Points, in no order, along strands that fork, close into loops and pass close to each other.
Points whose rows are less than 46.4 apart are linked; no others are.
Zos: [ 21   4  -1  -1  14  -4  11  -5  -4   5 -14  10 -16  -1 -17   3  22   4
 -18 -52   5 -27  -5  15]
far: [ 16   7  -3   2  14  -3  13  11   8   8 -12   6  -9 -11   3   4  17  12
 -17 -46  10 -16  -1  18]
vudog: [ -9  19  11  10 -12  -9  -6 -10   2 -16  -8   8 -20  15 -18 -17   7 -13
   6   6  12   9 -18  10]
suk: [-16  22  -4   5  13  15  -2  25  -6  -8  13 -20  34   9  30   3 -10   0
   2  12  10 -17  16  13]
piduf: [ -3   8  -2   5  -9 -15  -3 -12   0 -11  -5   6 -12   5 -11 -10  -2  -5
  13   0   1  15 -16   0]
pap: [ 12   4  -6   0 -13  -5   1   1  10  15   9  -5  27  -3  -4  -2 -10 -11
  11  22  -1  10   9 -29]
vomor: [  4  -6  -8  -1   7 -11  21 -12 -22  -6  -2  -2  -2  -9   2  15 -12   5
  21 -26  -8   4  -8  -9]
vuli: [ -3  13  -2   7   4  -4  -1   6  18  10 -14  14  -6 -10   1 -13  16   9
 -14 -15  13   8  12  10]
lumo: [ 15 -14   5  -5   0  -6  26 -13  -8   4   4  17 -10 -20  -9  -1  -2   5
  24  -7  -9  15  -7 -28]
feko: [-10  -2 -13   9   0   1 -19  22   2   4  14 -26  40  12  14  -2 -15  -3
  -2  10  -4  -9  14 -12]
dal: [  1 -26  20  12 -33   9  -8   0 -16  -2  -7   5 -26 -15   9  -1 -17   3
 -15 -13 -21  -3 -33   0]
beret: [  4 -22  12  -3  14  16  -8   3  10 -15  -7   8 -41  -4   1  -1  20  23
 -15  -6  -9 -12 -11  16]
vam: [ 10  -4  -7  -4   4  -7  27  -6  -9  10   4   4   7 -21   2   9  -8  -1
  24 -16  -3   8  -6 -22]
babup: [-17  15  -9 -20  -8   1   7  10 -25  17 -11   7  12 -16  23   5  -4 -10
  10 -22  11  -3  12 -22]
miz: [ 20   3  19  -6 -11  -3   5 -10  -5 -16   8  -5  -6   5  -1   5  -9  -3
  29  26  -4   6 -14 -28]
zegep: [ -7 -16 -14  11   8 -11 -22  -7  14  -3  -6  -2  -2  11 -11 -17   5  10
 -14  -4  -6  12   3   6]
gutos: [  1  23  -8  -9   5  -6  15 -23  -9  -7  -3 -12  17   4   9  31  -9 -16
  15  15   8   1  11   0]
Zuka: [ -9  14  -2   2  10   9 -17  30   0   1  14 -26  37  18  14  -1  -9  -1
  -3  18   5  -8  12  15]
fosat: [ -4  15  -3 -17 -15  -3  12   9   0  24   0  12  11 -20   3 -11  -4 -21
  12   3   8  10   0 -31]
Zavo: [ -3  -9  13  -6  13   7 -34  -2  23 -16   3  -4 -23  20 -25 -22  16   1
 -16  24   4  -6   0  10]
Siv: [ -4  18  -1  -2   2  -4 -23  13  19  10  -3  -2  12   5   0 -10   5   7
 -17  11   8   9  23   5]
nidin: [  1 -35  16  20 -36  11 -11  -6  -9  -2  -4  10 -23  -6  -7 -15  -7  -1
 -16  -3 -24  -4 -30 -10]
kek: [ 10  13  -5 -13  21   6   8  11  37  -8   0  -7 -25 -12  -7   7   5  13
  -5  -2   2  -6   7   1]
sab: [ 12   4  -5   1   4  -2  27  -9  -2   2  10  -8  17 -11  11  16  -6  -8
  30   7   2  -1   1 -23]
tikim: [ -9 -28 -16   1  24  -8 -27   0   8  -2   7 -15   9  12  -4 -10  -1  17
 -10  -3 -11   4   6   9]
dosu: [ -6  23   1 -15  14   9  -2  -2   2   5   8 -11  25  10  15  27  -6  -4
  -5  36   9  -1  22  23]
Gaten: [ -4  10  -2 -10   0  -2 -16   0  -2  13   5 -17  35  18 -14  13 -17 -14
 -15  41  -1   9  16   7]
mosep: [ -7   1 -14   9  -9  -3   3  22  -5  12   9  -6  25  -7  22  -5 -12   8
   7 -25  -1  -4  -3  -5]
kevas: [  5  23   4 -17  31  -3  -4   3  10 -11   5  -9  -1  10   5  14   0   9
   6  12  11  -3  11  17]
dezik: [-13  31   4  -7   7  14  13   0 -10  -1   3 -22  32   6  24  30  -9 -16
  -3  22  13 -15  22  20]
nolad: [-10  13 -13  -9  -6 -11  10   5  -8  20 -10  12   8 -18   7  -6  -4 -12
   7 -22   9  11  -2 -12]
zof: [-11  -2  -6  11 -29  -5  -6  10  16  22  -1   8  11  -6 -21 -37   4 -28
  -9  -4   6   4  -9 -23]
sev: [  5   3   5   4  13   2 -22   9  33  -5   0  -7 -10  17 -25 -19  18  -2
 -18  19   8  -5   1  17]
Verad: [-11  -6   7   8   0  -1  13 -19 -19  -9 -21  26 -31  -6 -18  -4  15   1
  -8 -32   1   4  -7  12]
fazu: [ 10  23   1  -4  14  -1  10   9  27   1 -10   4 -17 -14  -3   0  13  10
 -12 -14  12  -3  14   2]
torez: [ 15   1  12 -10 -11   8  13   9   2  25  16   1  29 -15  17  -1   8 -14
  16  18  10  -7  17 -35]
febe: [  4   7  -6   5  10  -5   4  18   6   6  -4  -2   5  -5  17   0   5  17
  -8 -37  12 -10   1  17]
gofev: [  3  33  11 -13  -3   6 -10  27  18   8  -2   1   2  -1   4   2   9   8
 -16  13  15  -1  27   3]
rapo: [  6  30  14   1   6  -9  -8   4  13 -12  -8  -1 -15  14 -16  -7  13  -5
  -1   8  17   5  -9  23]
nagoz: [ -4  -3 -16  10 -10  -8 -15  19   5  11   4 -12  28   2  10 -10  -9   4
   0  -8  -4   3   3 -10]
bazoz: [ -1  24  -5 -13  23  -9   5 -25 -12  -9  -9  -4   6   5  10  25  -3   0
   7   0   9   0  20   1]
ris: [ -4 -18 -17  -4   9   2  -4 -23   2  -7  14 -17  17   9   6  11 -16   0
  14  30 -15   7  12 -15]
fep: [  8  34  11 -24   7  16   3  35  19   6   7 -12   2  -3   5  20  -4   9
 -13  19  10 -13  27   3]
vev: [ -1  19  -8   0  11 -11  -5   6   4  -4   2  -9  12  11  11   6  -5   3
  10   0  10   5  -1  11]
gato: [-20 -24  11  27 -12  15  14 -15 -21  -6 -11  36 -32   0 -16  -8  16  -2
 -14 -19  -2   5  -9  19]
par: [  9  16  10   9   7   2  -3   7  30 -10  -6   5 -23   9 -16 -11  25  -1
 -10   7  14  -9 -10  19]
Teg: [ -4 -27 -15  21 -15  -2  13   0  -8  18  -6  25  -8 -13 -15  -8  11  -6
 -12 -26  -8  12 -15  25]
Gezo: [  7  -6   3 -11  21   8   3   4  25 -16  -5   1 -39  -8  -6   3  15  20
  -6  -7  -4 -11  -5   8]
Dut: [  2  -7  -8  17   4  -6  -7   0  16   4  -8  11  -9   2  -3 -14  18  14
 -13 -16   0   6  -4  19]
fakek: [ 11  15   5  -6  -8  -5   4 -11  -4  -8   7  -9   5  13 -14  10 -13 -13
  23  39  -3  15  -6 -10]
Fidu: [ -4  25   4 -13   0  10  -4  31  -9  -1   2  -1   6   3  31   7   8  14
  -3  -8  16 -19  34  -4]
gove: [ 16 -16  15  -1  -9  -1 -11  -8   0 -16  10  -7  -5   8  -8  -8  -7   6
  15  24 -16   6 -11 -34]
pef: [  7 -25 -10  17 -19 -13  -6  -6   7   0   3   2  -5   3 -18 -18   1  -2
   0  -8 -15   5 -23  -7]
dit: [ -8   6 -12  -9  -5   6  22   1 -16  20  -4   2  21 -23  25  13  -8 -10
  15  -9   4   0  15 -29]
kisa: [ -3 -13 -18   1   7  -2   9 -21  -6  -2   2  -3  10  -4   9  12 -14  11
  18  11 -13  19  12 -13]
tel: [  3  34  15 -19   3  17   1  34  -4   0   7 -12  11   6  22  20   2   9
  -8  15  16 -20  33   6]
gazi: [-10 -10  13  -9   4   2 -45   2   4 -19  -1 -10 -15  24 -14 -19   3  -1
  -7  22  -1  -1 -14   8]
vedo: [  4   4  -8   5 -11 -12  -1  -6  10   4   4   3   8  -2 -13 -13  -9  -9
  14  10  -2  19  -5 -18]
puger: [  0  11   0  -8   3  -1  -2  -7  -8  -9  10 -21  14  19  -3  19 -15 -11
  18  41  -3   9  -4   8]
fusu: [ 18 -22  -1   2   4  -3  -1 -14   6  -8  15 -14  11   7  -5   1  -9   5
  17  26 -15   4   6 -31]
nise: [ -4 -30  -5  -2  24   1 -25   3   6 -10  10 -10  -7  12   3 -10   5  25
  -2  -8 -10  -7  -5  20]
Livez: [  5   4   5 -12  -5  13  28   8 -10  20  11  -1  24 -24  28   9   3 -14
  20   2   8 -15  13 -36]
feb: [ 11  -7  -6   0   2 -11  13 -11 -23   9 -12  15 -16  -3 -14   3  11 -13
 -13 -52   0 -20 -20  24]
mos: [ -3 -33  17  10 -27  11  23 -12 -14   2   2  29 -32 -18 -26 -18   1  -9
   2 -14 -14   7 -23  -8]
pup: [  2  22   7 -26  28   4  -1  -5  11  -3  11  -6   5   9   1  25  -2   4
  -1  37  11  -2  21  22]
Nitum: [ -2 -21   6  -9  22   6 -17   6   0 -17   6  -3 -24   5  13  -2   7  29
  -1 -13  -7 -13 -11  22]
mobu: [-11 -13  13   5 -10   3 -32  -5  -1 -18  -9   1 -22  12   2 -16   3   6
  -8   4  -8  -2 -26   6]
noza: [ -4  11 -12  -5  22 -10  13 -18 -18  -5 -10  -4   8  -3   9  19  -5   3
  11 -23   3   0  12  -3]
Gopi: [  6  11  -5  -2  -6   6  25 -21   3  -5  10 -18  21  -2  10  28  -9 -18
  22  30   2   0   8  -9]
zugid: [ -4 -31  -2  22 -20  -3 -17  -9  -7  -9  -6   7 -20  10  -8 -15   5   4
 -12  -5 -17  -1 -27   5]
Garo: [ -5  11  -5  -9  12  -6 -23  -3  10   6   5  -7  23  17  -3   1  -8   0
 -13  28   2  12  23   9]
tes: [ 11   5   6 -11 -16  -1   5  13   8  26  11   7  22 -14   0 -12   1 -16
  13  15   7   7   6 -38]
vom: [ -4  19   0  -3   4   4  -1  29  -8   4  -3  -3  12  -2  29   0   4  14
  -4 -30  17 -15  14   4]
tis: [  7  12  -3  -3 -17  -3  -1   2   4  13   8 -14  33   9 -13   8 -18 -19
   1  41  -1  12  11 -13]
Mir: [-10  -7  12   4  -2  -1  -5 -14 -14 -17 -18  13 -32   0  -1  -4   6  12
  -7 -17  -4   8 -10   8]
zemi: [  5 -20  -9  21  -1  -2   6  -1   1   8  -9  19 -16  -4  -5  -3  20  10
 -19 -25  -3   0 -10  35]
nef: [ -4 -17 -19 -11  10  -5 -12 -22   6  -3   9 -17  27  13  -6   9 -22 -10
  -6  33 -10   6  22 -15]
kur: [-24 -30  18  33 -24  24   1 -16 -22  -6 -13  31 -28   4  -9 -13   4  -3
 -24  -8 -10   3 -13  10]
rikot: [ -1 -16 -12  22 -20 -14  -5  -4  17  12  -2   5   5  -2 -27 -30   2 -18
  -8  -6  -1   4 -11 -16]
tal: [  7 -17  -1   2 -18  -8  17 -10 -29   6  -5  14 -27 -11 -14   4   2 -15
  -2 -38  -9 -11 -28  15]
sile: [-16 -15  25   0   1  18 -16  -8 -13 -17 -23  13 -31  -9  10  -2   1  15
 -23 -13  -8   7 -11   8]
Dur: [ 10 -23  15   1 -16   0  19  -9 -14  -1   2  19 -24 -19 -16 -10  -3   5
  13 -13 -17  13 -18 -19]
nivuv: [  4 -22   4  10 -25  -5   2  -5 -23  -6  -5   7 -28  -2   4   4  -4   1
  -4 -26 -13 -11 -31  17]
dafun: [-11  26  -7   5  20   4  12   3  -8 -13   8 -21  29   6  25  18 -10  -8
   8   7  10 -16  11  11]
tamus: [ -8 -14 -10   1  14  -4   5 -10 -17 -15   2  -7  -2   1  13  12 -12  19
  19  -8 -14   9  -3   1]
rur: [ -3 -31  -7  17 -21   1  24  -9  -6  16   4  28 -19 -15 -25 -19   8 -16
  -3 -16 -12   4 -25   4]

How many points has the smallest loop of links through each point below? Write 0 if it is on no loop.
babup -> 7
kek -> 10
piduf -> 28
sab -> 7

A tip is a point with one link. Name the tips that can be reached along the links from each point below, in the order of the rows.
sab -> puger, nef
Verad -> kur, sile
nagoz -> mosep, vev
sev -> zof

A fork is a point with three links, a tip a point with one. Leave the first point through the second and follow the links. Name the first fork or tip that comes.
nagoz, feko -> vev
pap, tis -> zugid
feb, Zos -> pap
vuli, fazu -> Dut
vev, kevas -> mosep
